Points on a hilly landscape, in no order, each with its height.
From any point a ball rolls to the lowest of the 2 points nearest to it. It stops when none of these is lower. Distance is the straight distance between rows; heights are no part of it.
(175) height 827: [ 99 112 146 136 135 125 120  88  95 168 138  87 112 142 134 104 132 129
 119 132 138 127 147  87 123 120]
(1798) height 256: [124  93 105 102 139  65 126 168 148 157 138 143 135 147 141 111 117 137
 123 182 120 116 107 126 130 134]
(210) height 493: [ 89 113 184 160 104 182 154 135 125  92 107 108 168  96 136 158 125 111
 143 106 163  88 143 147 162 122]
(1719) height 513: [ 66 162 149 123 148 177  91 122 144 104 119 129 192 109 108 164 113  89
 150  51 129 129 125 176 125 100]
(1583) height 507: [ 44 115 141 164 108 193 134 145 118  90 100 132 210 117 145 166 123 138
 161  83 126  79 120 142 141 110]
(768) height 620: [ 60 106  79 126 137 149  88  73 116 186 139 111 104 146 151 103 143 143
 114 144 124 123 138  94  89 110]
(1742) height 168: [105 143 203 128 153 145 130 158 154 123 124  98 193 117 101 143  91  75
 144  78 151 116 124 164 150 109]
(1381) height 478: [ 86 146  48  99 139 150  79  95 147 130 173 144 180 159 143 146 122 100
 148  62  79 162  95 138  94 113]
(1372) height 221: [123 184 167  92 163 115 101 148 203 144 110 146  79 106 121 120 149 104
  79 150 180 145 154 184 126 117]
(1802) height 685: [122 162 152 130 133 109 132 131  88 123 116 115 175 144 101 119 127 117
 145  56 111 144 132 109 129 120]
(957) height 502: [173  91 142 147 103 160 169 121 143 112 170  97  91 129 168 157 125 132
 111 173 128 115 134 105 154 167]
(427) height 716: [169 125 131 134 102  87 144 107  48 124 125 121 157 134  99  98 119 146
 173  81  70 156  96  77 113 122]
(370) height 373: [125  72 102 126 120 104 125  82  85 168 155 105 127 158 141  82 105 143
 152 166 100 130  98  61 114 129]
(1746) height 25: [170 144 154 130 132 123 175 234 170  94 110 160 177 133 116 139 116 139
 133 110 151 108 114 166 161 142]
(843) height 515: [113  78  78 138 124  87 128 159 129 159 108 144  97 137 154 103 138 174
 111 219 122  94 133 113 121 130]
(1539) height 337: [117 152 175 161 127 139 154 133 103 114 100 100 117 121 119 123 148 142
 118 113 165 112 175 120 148 129]
(1653) height 619: [129 111 136 151 111 179 129  66 112 138 160  91  99 133 141 144 132 109
 114 119 141 126 148  87 140 142]
(1087) height 420: [198 127 157 153 108 134 197 202  92  87 116 151 162 128 106 134 136 202
 153  72 136 120 110 144 147 133]
(652) height 763: [ 85 126 124 110 149  92 131 203 140 134 150 134 219 158 128 131 100 140
 162  86 107 124 100 146 120 122]
(786) height 336: [114  99 128 137 120 146 135 105  92 152 163  98 164 164 145 117 110 138
 147  97 106 125 106  66 123 133]
(1265) height 686: [195 107 140 138 116 123 145  66  88 126 159 102  85 131 128 127 117 113
 130 154 102 153 126  74 140 151]
(1406) height 391: [125  85 153 178 110 127 189 156  95 133 126  90 106 125 155 119 142 203
 127 162 142  95 154  96 135 137]
(887) height 65: [166 163 153 129 134 145 173 228 194  78  92 163 168 129 118 147 125 118
 123 123 175 101 124 183 165 140]
(491) height 274: [132 171 108 107 141  84  88  85 113 142  92 147  78 108  97 100 155 109
 113 151 134 158 147 138 108 108]
(646) height 510: [176 156 158 116 135  90 111  69 108 134 113 121  62 111 108 100 143  97
 105 162 127 158 145 117 138 128]
(1508) height 647: [ 77  99 107 106 149 107 115 131 125 178 168 110 168 168 152 106 103 134
 147 129 119 124 102 103 114 127]
(1320) height 473: [108 130 134 146 126 129 153 193 135 115 105 141 160 133 130 138 132 157
 126 114 149  96 140 137 146 136]
(614) height 363: [143 134  91  97 121  85  76  45 110 153 132 133  80 112  99 102 129  82
 128 152 107 168 110 110 107 121]
(16) height 286: [135 129 213 150 111 202 154 107 133  87 108  99 168  85 116 163 107  57
 143  85 156 114 142 154 165 115]
(930) height 441: [162 209 156 123 152 104 141 150 118  98  78 147 148 129  80 119 150 110
 133  87 159 149 155 146 133 120]
(1125) height 327: [190 163 169 114 136 121 160 175 188 101 110 141  90 137 149 120 143 113
  88 187 147 114 144 167 154 157]
(1479) height 744: [112 140 153 129 135 153 118 131 145 129 138 116 143 125 120 148 121  93
 117  95 149 117 134 137 148 130]
(1867) height 174: [120 196 173 121 157 139 132 163 177 110  79 138 116 115 107 126 154 109
 101 128 195 123 163 184 147 116]
(2152) height 571: [230 115 136 127 106 103 165 140 100  99 140 146 121 124 108 130 116 137
 142 129  98 149 101 111 141 152]
(190) height 417: [163 198 140 123 141 141 118 126 131 100 102 148 138 121  86 140 145  85
 119  70 152 148 153 148 139 128]
(1928) height 491: [199 116  66 137 104 132 138 133 146  96 121 171  76 125 155 157 141 136
  97 190 116 118 133 125 136 163]
(6) height 695: [ 58 136 104  89 155 170  59 100 194 148 188 143 145 131 136 150 103  97
 138  82 135 161 108 163  83 108]
(384) height 390: [ 94  68 179 169  97 168 184 178 120 110 144  93 175 122 155 140 110 175
 152 114 150  77 115 120 158 135]
(844) height 772: [103 134  70 133 126  93 142 205 117 125  90 177 174 142 126 122 140 188
 149 114 107 108 122 136 105 119]
(497) height 387: [134 125 169 114 147  94 129 135 149 156 122 110  86 133 147 103 138 122
  89 188 142 121 147 131 149 136]
(514) height 395: [134 133  70 106 120 111  99  89 102 141 148 142 155 147 121 125 120  97
 149  96  78 157  99 100 104 125]
(659) height 704: [ 54 144  61 107 147 149  72 127 168 143 140 164 117 125 134 153 142 130
 113 110 132 131 142 167  88 109]
(436) height 150: [151 107 149 117 129  58 154 180 113 141 123 137 144 139 122  97 116 155
 139 147 117 127 108 117 139 132]
(571) height 786: [205 104 104 155  85 104 159 105  44  99 114 129 108 110  88 108 120 185
 172 133  75 145  99  88 110 131]
(2042) height 29: [156  71  66 150 104 131 120  69  99 150 137 119  70 130 145 116 128 141
 120 208 100 123 126  74 111 139]
(124) height 96: [135 147 187 121 150  99 158 219 153 125 120 118 199 136 104 123  96 117
 146  86 143 121 116 156 152 124]
(1031) height 306: [168 133 170 119 134  55 135 108 106 127 101 106  74 123 113  76 126 133
 123 203 119 138 135 117 142 132]
(920) height 428: [121  68 126 147 108 134 172 211 159 127 147 134 146 140 172 140 121 179
 122 160 140  76 114 130 154 152]
(1715) height 342: [163 113 114 110 130  64 162 226 156 122 101 182 147 140 135 111 129 174
 132 174 128 108 102 152 144 142]
(1894) height 453: [ 95 194  88 115 145 139  89 129 132 107 106 159 157 122  99 152 151 110
 132  56 129 149 149 167 105 110]
(460) height 143: [151 187 165 125 148 126 151 181 167  99  86 148 133 131 110 125 147 115
 108 130 177 123 152 168 153 131]
(367) height 357: [151 137 151 108 147  66 128 137 135 137 102 129  84 130 130  91 137 129
 104 197 132 127 140 132 143 132]
(1736) height 520: [248 135 166 135 115 104 190 146  83  89 130 139 123 118  94 129 121 156
 153 106 105 160 101 118 142 145]
(610) height 807: [158 121 215 118 136 156 130  81 164 152 171  63  76 128 149 116 115  79
  87 149 154 138 139 117 154 138]
(304) height 658: [ 50 151 144 109 169 130 101 183 181 125 125 139 167 121 115 146 119 114
 134 105 163 114 143 202 123 102]
(576) height 699: [ 56 146  90  96 156 142  67 123 176 142 164 154 137 128 129 145 126 114
 128  92 133 150 133 174  86 106]
(1921) height 429: [ 90 132  74 139 125 117 113 119  92 147 108 129 148 143 128 112 144 155
 136 113  95 121 137 102  98 111]
(1792) height 501: [188 103  80 156  95 152 160 137 144  96 127 145  65 122 177 162 147 158
  97 203 125 105 146 126 135 166]
(1833) height 663: [ 25 167 142 117 174 127  88 157 154 128 115 133 159 122 109 135 134 135
 136  87 155 130 160 192 106  92]
(2074) height 615: [188 121 157 145 101 176 176 166 174  76 149 122 131 117 147 168 115 109
 119 131 139 109 128 145 173 164]
(2143) height 435: [158  79 116 121 117 102 130  88  96 156 162 113 120 150 134  99 103 125
 144 166 100 137  95  69 127 143]
(229) height 602: [ 83 103  75 128 134 110  91  83 101 180 118 118  97 135 134  95 145 142
 117 171 115 124 139  96  93 105]
(1845) height 579: [139  92 146 155  93 190 163 144 163  90 150 113 133 114 159 169 120 114
 121 138 150  91 129 134 169 157]
(1156) height 637: [ 80 157 118  98 159 157  84 168 222 120 131 175 126  98 116 168 127  97
 106 120 173 132 139 218 120 113]
(1908) height 551: [132  82 140 154  97 177 166 139 160 107 162  99 109 123 178 158 127 132
 109 169 153  89 137 123 164 162]
(1371) height 305: [139 100 100 114 131  62 140 194 149 138 111 169 124 141 136 111 127 162
 125 194 119 109 108 139 137 137]
(619) height 460: [195  71  82 150  86  95 143 121  98 104 116 128  72 111 108 103 109 188
 147 210  79 125  91 102 123 146]
(1655) height 592: [103 146 149 132 111 201 107 112 185 107 108 145  99  75 135 170 144  90
  96 128 183 110 151 175 146 124]
(355) height 745: [184 107 125 140  96  80 150 105  48 110 120 121 131 121  86  92 114 162
 174 116  74 150  91  83 117 128]
(2140) height 656: [ 80 103  69  97 147 109 101 123 131 171 172 129 180 175 157 105 106 132
 160 125  93 136  88 113  95 121]
(1920) height 466: [100  99  73  92 140 133  74  86 166 184 168 144  83 134 156 123 127 110
 104 168 136 141 111 119 103 128]
(323) height 544: [152  95  39 121 112 131 100 114 159 137 134 171  78 131 158 148 138 117
  91 194 113 113 127 124 121 148]
(1407) height 315: [128 123 202 146 117 201 138  97 127 101 134  92 175 105 116 163  97  59
 147  69 147 118 123 135 161 122]
(177) height 314: [152 165 100 101 125  75  80  61 109 137 104 144  72 104  90 100 143  88
 123 145 119 167 128 126 110 117]
(2122) height 593: [202  89 124 125 106  83 153 129  98 120 147 140 122 128 116 114 106 145
 152 150  89 144  85  96 137 145]
(1043) height 440: [125 144 113  82 142 107  82  66 120 167 176 118 148 143 118 113 108  66
 145  87 104 183  96 118 100 119]
(852) height 459: [ 87 181  85 123 136 159  82  99 126 116 119 147 144 125 113 157 146 110
 126  60 114 144 141 144 104 111]
(886) height 677: [ 79 177 153 122 155 106 113 128  96 133 113 110 184 139 102 116 135 123
 147  53 118 151 144 136 111 105]
(1067) height 654: [ 92 114  58 150 100 208  90  79 143 133 133 140  93 117 152 165 150 125
  94 123 139 111 149 115 112 132]
(1793) height 835: [ 73 139 134 141 137 133 109  87  81 160 115  95 121 139 123 108 150 141
 122 102 127 131 160  94 110 105]
(1390) height 678: [ 79 124  62  99 143 141  79  75 131 169 171 132 143 156 145 119 122 112
 138 105 106 153 106 116  86 116]
(1184) height 531: [ 33 133 201 155 134 163 131 135 112 119  92  97 179 108 125 139 130 127
 148  95 166  90 149 151 145 100]
(1438) height 503: [ 62 103 171 160 101 197 148 138 117  90  94 126 192  94 152 171 127 117
 157 104 155  75 135 153 153 111]
(50) height 475: [235 147 169 138 115 127 190 165  96  80 133 142 154 125  91 140 121 143
 154  65 117 152 111 126 149 143]
(2293) height 468: [ 65 158  62 113 138 165  73  84 137 128 147 139 159 141 133 147 135 114
 138  61  90 156 117 138  91 106]
(894) height 766: [232 141 188 103 130 106 145 102 148 113 146 107  69 131 133 115 115  79
 103 189  98 154 124 127 150 160]
(366) height 303: [ 94  86  77 135 119 112 120  96  79 173 136 112 158 162 144  82 116 163
 159 144  81 126  98  68  93 115]
(1726) height 794: [193 142 205 124 126 150 150  91 148 121 156  78  63 120 143 128 130  88
  90 163 135 141 153 123 153 153]
(2219) height 672: [ 48 173 131 116 164 111  90 115 112 141 125 110 173 142 112 116 135 128
 147  57 113 154 143 148  96  92]
(709) height 573: [131 171 135 143 122 183 130 132 171  86  91 149  99  99 128 156 161 107
  95 128 186 108 164 170 156 136]
(1233) height 358: [135  92 159 145 119 147 154 102  78 144 172  86 169 162 138 114  99 142
 159  80 106 134 100  59 130 140]
(797) height 398: [187 123 155 150 117 115 195 206 111  95 107 153 140 132 122 127 139 197
 138 117 143 114 119 141 148 139]
(2239) height 646: [201 128 164 137 105 175 182 192 190  69 135 139 150 115 132 165 103  98
 125 120 144 106 118 166 174 161]
(958) height 355: [115 162  86 126 123  64 112 107  69 129  86 140 142 125  90  88 140 132
 162 112  88 152 129 117  94 104]
(769) height 842: [ 82 153 131 130 137 155 100  92 104 136 134 107 161 140 117 136 130 111
 135  59 117 139 133 110 118 116]
(1169) height 519: [193  81 105 114  98  85 131  94 100 129 159 128 124 138 113 106  93 116
 160 155  81 147  70  79 132 148]
(118) height 444: [ 89 110 124 100 145 143  81  79 163 192 166 120  78 127 151 117 128 111
  97 153 155 143 127 112 110 123]
(424) height 352: [103 124 185 157 125 135 160 142 105 126 118  88 138 131 126 118 133 148
 129 110 153 105 157 111 152 128]
(1882) height 768: [101 123  84 114 131  88 138 210 127 127 127 164 201 153 131 127 120 167
 158  91  92 118  99 140 111 121]
(1783) height 748: [230 115 161 106 120  90 146  96 130 111 156 115  83 133 125 117 105  93
 126 188  89 156 103 106 150 162]
(22) height 605: [137  76  85 152 101 181 135  90 131 137 171 110  96 141 170 151 127 128
 108 158 133 105 133  89 138 157]
(2206) height 690: [ 67 126 102  83 158 163  59  79 186 176 194 134 117 130 144 132 105 100
 131 105 146 167 106 134  83 118]
(1495) height 452: [133 152 144  85 146 107  81  68 128 169 165 112 123 130 107 116 116  63
 129  88 123 181 111 120 110 115]
(615) height 335: [197  74  90 162  97 119 160 118 100 113 125 127  67 114 142 133 125 186
 129 217  91 120 117  99 121 153]
(1511) height 532: [179 107  50 126 107 128 115 129 167 114 123 175  67 125 163 152 144 123
  84 205 118 112 129 136 133 156]
(633) height 242: [135 194 130 108 156  91 102 105 127 136  75 153  75 106 100 105 165 117
 102 143 162 157 165 152 116 109]
(1611) height 425: [117 119 145  82 157 104  83  83 153 191 165 113  92 131 133 106 119  86
 109 149 142 162 113 119 114 120]
(145) height 494: [176  70 111 166  98 130 186 161  91 122 138 131 107 124 151 135 136 215
 136 159 108 106 116 106 123 143]
(1393) height 325: [165 108 143 162 106 133 170 130  67 117 136 110 137 134 122 130 127 174
 147  97 103 130 128  84 128 136]
(879) height 245: [129 146 215 145 124 193 147 128 152  86  84 112 157  77 116 161 117  62
 133 104 178 108 148 182 165 105]
(1451) height 653: [233 129 115 161 102 130 185 118  74  82 111 135  79 109 115 145 137 179
 145 159 104 147 127 107 126 150]
(1524) height 434: [209 145  98 122 118 130 141 146 167  91 118 172  87 130 147 151 143 114
  95 173 131 126 137 142 149 163]
(609) height 172: [118  78  80 116 119  88 127 142 119 159 137 139 138 149 141 105 113 150
 139 167 101 116 102  95 115 133]
(89) height 636: [190  91 142 137 106  66 162 145  81 115 114 131 109 120 102  91 112 179
 157 163  97 135  94 109 131 136]
(1185) height 735: [115 131 139 115 140 130 114 140 156 143 141 123 129 132 132 139 127 104
 106 125 150 121 135 138 142 133]
(1118) height 101: [152 110 165 126 132  88 167 208 133 134 131 136 163 143 129 115 111 155
 135 120 128 114 107 128 148 138]
(1229) height 353: [159 144 168 135 118 191 122  96 141 101 145 109 146 110 105 166 107  55
 124  68 139 136 128 134 160 137]
(2286) height 643: [165 114 131 149 110 153 136  72  91 128 159  99 104 136 132 142 128 111
 122 118 119 138 141  79 137 146]
(230) height 820: [111 127 160 122 140 137 104  70 118 169 145  95  88 129 131 112 135 108
 100 130 150 142 147  97 129 126]
(2131) height 316: [160 155 164 161 123 129 173 146  98  98  97 122 121 125 116 127 149 155
 126 115 153 126 167 117 145 136]
(1755) height 752: [ 93 122 138 121 132 166 114 134 146 128 156 115 183 141 125 154 104  95
 141  82 131 114 111 129 142 129]
(1449) height 354: [131 133  80 107 125  91 101 102 105 142 128 143 132 134 115 116 127 108
 137 124  96 148 117 113 110 124]
(1249) height 600: [137 120 159 157 109 191 131  54 116 123 153  76  71 108 144 148 144 105
  99 128 156 131 164  99 145 141]
(1403) height 702: [240 163 125 159 111 129 184 106  90  66  96 138  63 111 116 148 150 166
 134 178 123 151 143 122 126 150]
(1648) height 577: [155 128 150 144 113 164 121  46 120 139 152  97  42 112 147 139 152 107
  85 153 147 145 163  99 135 140]
(562) height 412: [117 156 141  80 162  39  95 122 144 157 108 137  92 116 101  82 135 104
 125 175 140 161 133 162 118 108]
(754) height 525: [ 37 126 192 141 139 187 115 113 130 120  99 113 186  93 135 158 120  98
 150  90 161 100 134 167 135  90]
(2126) height 205: [106 146 225 134 145 170 143 147 156 110  95 100 174  94 109 148 100  62
 137  92 173 111 139 182 157  97]
(630) height 438: [189  84  74 171  93 137 171 148 117 104 116 147  69 116 162 147 144 199
 115 208 111 106 136 119 119 154]
(1992) height 271: [136 137 104 101 132  39 124 149 110 138 108 151 143 131  98  94 118 127
 158 149 107 143 106 134 119 122]
(594) height 717: [ 64 133 106  95 159 125  84 154 193 160 142 153 102 117 137 139 136 122
  99 148 162 126 144 179 111 118]
(243) height 667: [ 27 161 139 113 178 105  89 150 138 136 130 119 173 139 114 114 133 142
 147  74 132 144 156 186  89  84]
(578) height 199: [105 197 162 114 159 136 111 144 185 131  82 148  78 106 116 123 166 121
  86 144 197 136 171 184 131 111]
(897) height 760: [ 53 122 126 110 159 115 116 196 162 127 153 129 217 157 132 141  96 130
 157  94 122 111 108 166 122 116]
(634) height 408: [103  64 147 158 100 150 180 197 136 121 149 115 160 133 164 140 115 189
 134 136 147  73 113 123 153 141]
(233) height 846: [ 96 151 125 114 140 157  84  51 105 155 156 100 148 145 121 122 123  91
 137  60 112 166 117  98 106 112]
(1938) height 371: [145  85 160 161 101 155 176 130  71 122 161  91 159 144 134 131 111 171
 155  80 109 124 111  76 133 139]
(1298) height 405: [134 122 120  81 140  89  77  61 138 175 150 127  75 121 120  98 123  85
 112 165 125 166 110 116 113 122]
(2023) height 782: [171 123  76 150 103 129 166 200 103  92  92 193 154 135 120 133 143 202
 144 101 117 108 111 134 122 131]
(627) height 539: [ 72 167 198 150 143 157 135 140 121 109  78 108 159 103 104 134 135 116
 135  86 179 103 167 162 151 109]
(687) height 489: [106 150  82  94 144 129  92 126 152 121 175 140 201 154 126 149 109  84
 156  54  88 160  92 152 108 120]
(176) height 742: [215 165 164 162 121 135 197 113  82  78 101 109  77 114 120 144 155 167
 132 154 137 148 162 115 138 147]
(1814) height 781: [217 142 183 118 127 130 149  82 138 114 154  96  63 125 140 131 131  85
  95 174 114 148 143 117 150 160]
(587) height 504: [125  97  44 101 125 118  84 102 155 160 149 159  91 135 148 132 131 108
 104 183 112 130 113 121 113 134]
(584) height 767: [216 144 173 162 109 145 210 133  88  86 127 100  94 110 127 156 142 175
 137 134 130 139 149 119 143 157]
(317) height 650: [ 59 152 134 101 172 146  85 176 203 114 140 159 166 111 112 161 107  95
 135 101 159 130 136 224 111  99]
(669) height 451: [125  70 105 137 114 114 157 196 162 140 142 144 127 149 175 134 122 169
 108 179 130  86 115 126 146 155]
(893) height 105: [146 184 164 132 141 151 164 204 186  75  72 156 154 125 108 142 142 111
 120 126 191 107 143 188 160 128]
(1129) height 63: [151 143 162 112 150  78 165 236 156 123 112 150 182 143 113 113 113 143
 136 120 144 122 112 159 149 129]
(1347) height 439: [131 203 112 103 152 118 104 140 143 114 106 166 145 120  89 138 146  93
 129  79 147 154 149 171 117 118]
(1688) height 463: [ 95 106 126 139 128 117 145 179 128 141 125 128 151 145 141 126 129 160
 126 133 137  97 134 118 137 135]
(226) height 562: [172  74  99 152  93 182 158 102 133 116 185 108  98 136 174 168 122 132
 116 158 120 113 123  88 144 170]
(1766) height 393: [172 177 164 135 128 167 133 117 137  98 119 123 133 112  95 153 130  72
 115  71 152 141 150 140 151 135]
(968) height 548: [161 140 144 138 126 130 117  67 110 136 122 111  47 114 134 121 152 116
  89 163 137 142 166 109 134 133]
(333) height 250: [111  82  70 135 117 120 129 131 100 156 144 131 159 158 149 109 117 163
 149 138  86 117  98  80 103 127]
(800) height 203: [179  77  85 158 100 125 142  93  97 124 137 122  70 126 147 126 128 157
 120 202  98 121 129  82 119 152]
(1021) height 222: [129 200 130 113 156 112 104 121 153 129  72 161  64 110 111 112 178 125
  88 155 180 147 169 164 118 113]
(1469) height 511: [ 37 125 108 153 123 179 119 147 125 105 112 129 205 142 142 160 124 152
 156  73 105  95 115 132 130 111]
(1779) height 565: [173  81 107 146  95  68 145 126  81 117 104 122  96 111  91  78 110 190
 160 185  87 126  93  98 119 132]
(680) height 482: [ 92 131 157 155 117 163 145 165 137 101 104 124 158 117 130 150 132 132
 132 109 165  87 148 146 159 128]
(80) height 608: [ 83 154 153 120 125 202  87 108 201 118 113 157 102  62 125 180 132  81
 106 112 183 130 138 184 127 110]
(1104) height 381: [210 152 133 114 120 141 151 169 194  89 124 161  94 134 153 147 135 100
  86 178 136 118 132 165 157 169]
(511) height 298: [127 115 162 138 133  70 146 117  75 150 103  98 105 130 117  82 134 157
 132 163 123 127 147  89 132 120]
(2223) height 204: [148 101  74 126 113 117 104  74 105 150 129 132  83 129 130 115 133 118
 114 175 105 134 130  90 115 130]
(437) height 372: [196 115 137 127 118  87 179 215 131 106 104 175 136 136 125 115 134 189
 134 146 129 117 101 145 145 140]
(2060) height 536: [ 73 114  17 131 123 165  86  98 125 155 141 144 150 153 154 131 140 146
 127 122  82 122 119 106  85 113]
(358) height 344: [121 102 164 158 128 100 162 130  85 146 116  91 100 134 140 101 142 175
 118 165 135 115 159  89 136 126]
(851) height 237: [159 127 172 141 129  63 152 108  75 127  96 103  84 121 108  76 133 160
 135 182 119 137 143  98 136 127]
(631) height 623: [ 82 154 136 103 144 186  81 138 221 120 126 170 120  77 117 181 122  79
 112 110 172 135 133 204 119 109]
(2102) height 546: [ 80 177 170 150 133 181 124 130 128  91  73 133 157  95 104 153 145 109
 136  79 179 111 162 170 146 111]
(1791) height 812: [134 121 197 126 135 151 117  70 140 165 163  75  74 125 141 115 127  93
  92 139 159 142 145 103 146 132]
(1829) height 483: [167 164 161 101 146  92 109  94 123 145 127 124  94 120 105 108 135  79
 107 129 135 162 140 128 135 122]
(320) height 560: [118 165 122 154 110 202 126 131 153  70  83 158 133  92 118 176 153 104
 117 101 175 100 158 170 150 131]
(1518) height 697: [138 143 133 134 121 101 134 113  67 129 123 119 163 146 108 112 126 131
 153  72  94 144 121  87 118 122]
(1315) height 424: [122 147  98  93 136 109  94  84 111 148 167 122 174 154 123 121 112  79
 154  73  88 171  94 113 103 120]
(645) height 432: [104 132 123  82 152  39  86 107 135 171 130 128 100 123 109  80 126 101
 133 179 124 155 114 146 111 110]
(2138) height 410: [ 90 149  57 143 124 105 113 110  79 134  98 135 174 144 121 106 148 157
 156  89  58 142 121 104  82  94]
(1272) height 578: [ 96 105  98 121 137  86 103 103 113 173 111 122  88 130 128  90 144 145
 112 193 125 121 141 109 107 112]
(162) height 710: [ 47 132  70 107 149 146  75 149 194 145 132 167 100 113 143 155 145 137
  98 139 161 117 151 184  97 111]
(1137) height 301: [153 124  80 114 121 107 107 100 119 136 132 151 108 131 125 128 129 106
 119 144 108 136 120 110 124 136]
(1509) height 726: [ 84 128 126 115 145 136 107 160 182 146 133 137 119 124 142 145 132 116
  99 145 162 108 140 163 139 128]
(2134) height 142: [ 92 125 192 130 147 139 134 166 133 127 142  92 214 138 115 137  86 101
 158  66 132 116 102 135 144 114]
(1015) height 479: [119  78  98 135 121 105 145 181 158 148 126 140 104 144 173 123 134 167
  96 210 132  87 132 124 139 146]
(1277) height 601: [231 108 106 151  98 112 177 142  81  85 114 154  96 111 108 133 131 194
 148 154  95 136 102 122 125 143]
(1189) height 526: [ 60 118  39 140 120 166 100 124 128 138 133 141 162 150 156 145 139 150
 127 106  95 107 125 115 102 121]
(187) height 392: [120 159 143 102 162  44 119 151 130 148  87 141 106 127 112  86 143 134
 118 178 146 137 145 151 127 112]
(439) height 547: [113  97 102 129 132  73 122 137 120 158 101 133  88 131 138  91 140 158
 113 214 123 106 138 116 123 125]
(1858) height 121: [115 144 190 121 151 101 145 191 130 134 135 101 211 144 102 121  93 110
 155  64 132 128 112 138 140 120]
(1006) height 638: [ 41  96 127 118 153 142 106 120 132 187 161  92 152 162 161 103 110 143
 138 137 148 110 120 105 118 118]
(953) height 777: [134 119  65 148 103 121 153 199  97 109  94 184 172 137 125 127 139 206
 148  92  90 108 107 125 107 120]
(1168) height 508: [ 69 169 128 111 159 153  85 129 153 108 139 133 193 127 108 155 115  93
 151  48 120 146 122 177 110 102]
(2170) height 630: [ 45 103 114 116 155 138  94  89 124 196 153 103 117 149 154  97 125 145
 118 144 144 123 136 105 104 110]
(1547) height 516: [ 62 111  81 144 118 175 121 137 126 122 138 127 190 153 152 145 120 154
 146  83  97  98 108 108 122 127]
(1934) height 632: [ 64 126  72 139 125 166  79  80 116 165 124 126 100 128 140 132 155 144
 106 118 125 121 152 107  89 107]
(319) height 269: [185 129 156 160 113 123 180 138  80 101 121 118 117 125 121 132 135 163
 138 120 122 132 142 100 139 144]
(1105) height 500: [ 99 175  95 104 142 147  90 130 150 106 148 149 192 136 112 162 116  89
 148  40 100 151 113 165 111 117]
(1888) height 431: [102 120 122  80 149  53  78  72 128 185 138 115  84 121 108  76 120  99
 131 178 123 162 109 124 102 109]
(1612) height 369: [106  95 202 166 118 139 181 163 104 123 133  80 158 131 136 122 117 167
 145 113 149  99 136 107 153 134]
(1467) height 668: [ 78 113  54  95 143 110  87  88 125 172 169 131 155 164 149  99 113 117
 156 125  86 152  92 116  83 114]
(1523) height 757: [ 56 123 131 121 143 152 111 163 152 122 146 122 210 144 133 153  99 116
 154  80 120 111 102 153 129 116]
(512) height 720: [210  98 159 124 119  98 150  81  99 124 164  98  91 133 125 114 104 112
 136 172  93 155 107  81 144 153]
(1820) height 552: [ 82 168 131 154 117 201 121 129 132  70  74 158 167  92 112 177 146 107
 140  74 160 101 152 173 142 116]
(2168) height 641: [ 68 118  58 148 115 181  87  90 136 153 120 134  90 119 150 143 158 144
  93 133 140 108 158 118 101 119]
(1906) height 521: [ 46 133 171 132 138 191  98 103 136 119 123 111 185 109 124 159 111  94
 151  73 142 114 124 156 130  99]
(459) height 445: [202 132 157 140 109 126 183 181  84  95 128 151 171 132  97 134 122 165
 159  54 111 138 100 124 141 134]
(338) height 223: [168 124 118 108 121  40 140 163 111 123 104 156 140 127  96  90 113 141
 156 151 103 139  91 129 132 133]
(341) height 433: [158  78 148 168 104 137 196 152  99 123 147  95 102 128 158 136 133 199
 131 160 124 108 136 101 139 149]
(43) height 252: [143 162 178  92 163  95 119 161 189 145 115 132  98 127 130 110 136  94
  86 166 157 134 144 174 144 130]
(2183) height 394: [105 164  62 135 118  96 102  84  68 127  94 138 162 132 109 100 147 133
 160  85  57 158 122 108  80  96]
(258) height 312: [126 154 123 115 139  57 122 128  92 138  95 138 134 128  96  90 137 131
 145 130 117 144 138 125 116 112]
(1767) height 302: [123  85  95 130 115 137 131 122 111 147 161 124 160 162 150 123 109 137
 140 116 101 119  99  78 122 143]
(839) height 414: [156 117 188 126 135 110 155 132 144 136 136  95  82 138 158 110 135 128
  96 190 140 120 147 119 153 147]
(1649) height 550: [198  93  94 156  92 122 169 157  89 103 121 156 114 120 129 135 131 193
 144 142  97 120 109 111 124 143]
(1811) height 838: [ 68 148 153 143 138 146 110  98  94 142 115  91 143 132 118 121 141 129
 124  79 139 124 154 109 123 112]
(1669) height 684: [ 74 127  66  89 149 167  64  63 157 171 190 137 132 149 154 126 112 106
 137  97 117 164  96 120  82 120]
(73) height 287: [184 170 172 101 148 121 133 153 190 121 117 139  90 127 138 118 138  85
  83 166 148 132 142 170 151 145]
(1871) height 447: [106 117  95 142 124 113 130 147 109 140 115 136 130 137 138 123 144 158
 122 142 122 105 145 110 118 128]
(280) height 639: [135 101  80 156  93 202 118  76 134 118 150 123  79 116 162 169 144 114
  94 140 145 108 149 106 134 150]
(316) height 465: [151 160 165  89 147 113  89  83 145 161 148 117  99 114 104 118 125  64
 102 105 138 177 131 128 121 117]
(184) height 446: [158 102 159 140 119 128 155 116 137 133 153  92  75 134 166 128 135 133
 100 189 133 114 146 110 149 155]

Two balls start at each pair of points below. Name the first point that both come to, or write never.
(571), (1403) | (1277)
(768), (1811) | never
(1726), (176) | never
(769), (1390) | never

Where does a ball stop that starts at each point below?
(614) | (1746)
(1467) | (319)
(2023) | (319)
(162) | (319)
(953) | (319)
(1653) | (2042)
(233) | (2042)

Call two points neighbours if one is among the 2 nearest of the other. Go from one point of each pair to the other, from neighbour to neighbour, staying as low as possible. Name the highest point that can't be avoided.
(1928), (609) | (89)
(1928), (2042) | (1792)
(319), (609) | (1938)
(851), (1746) | (645)
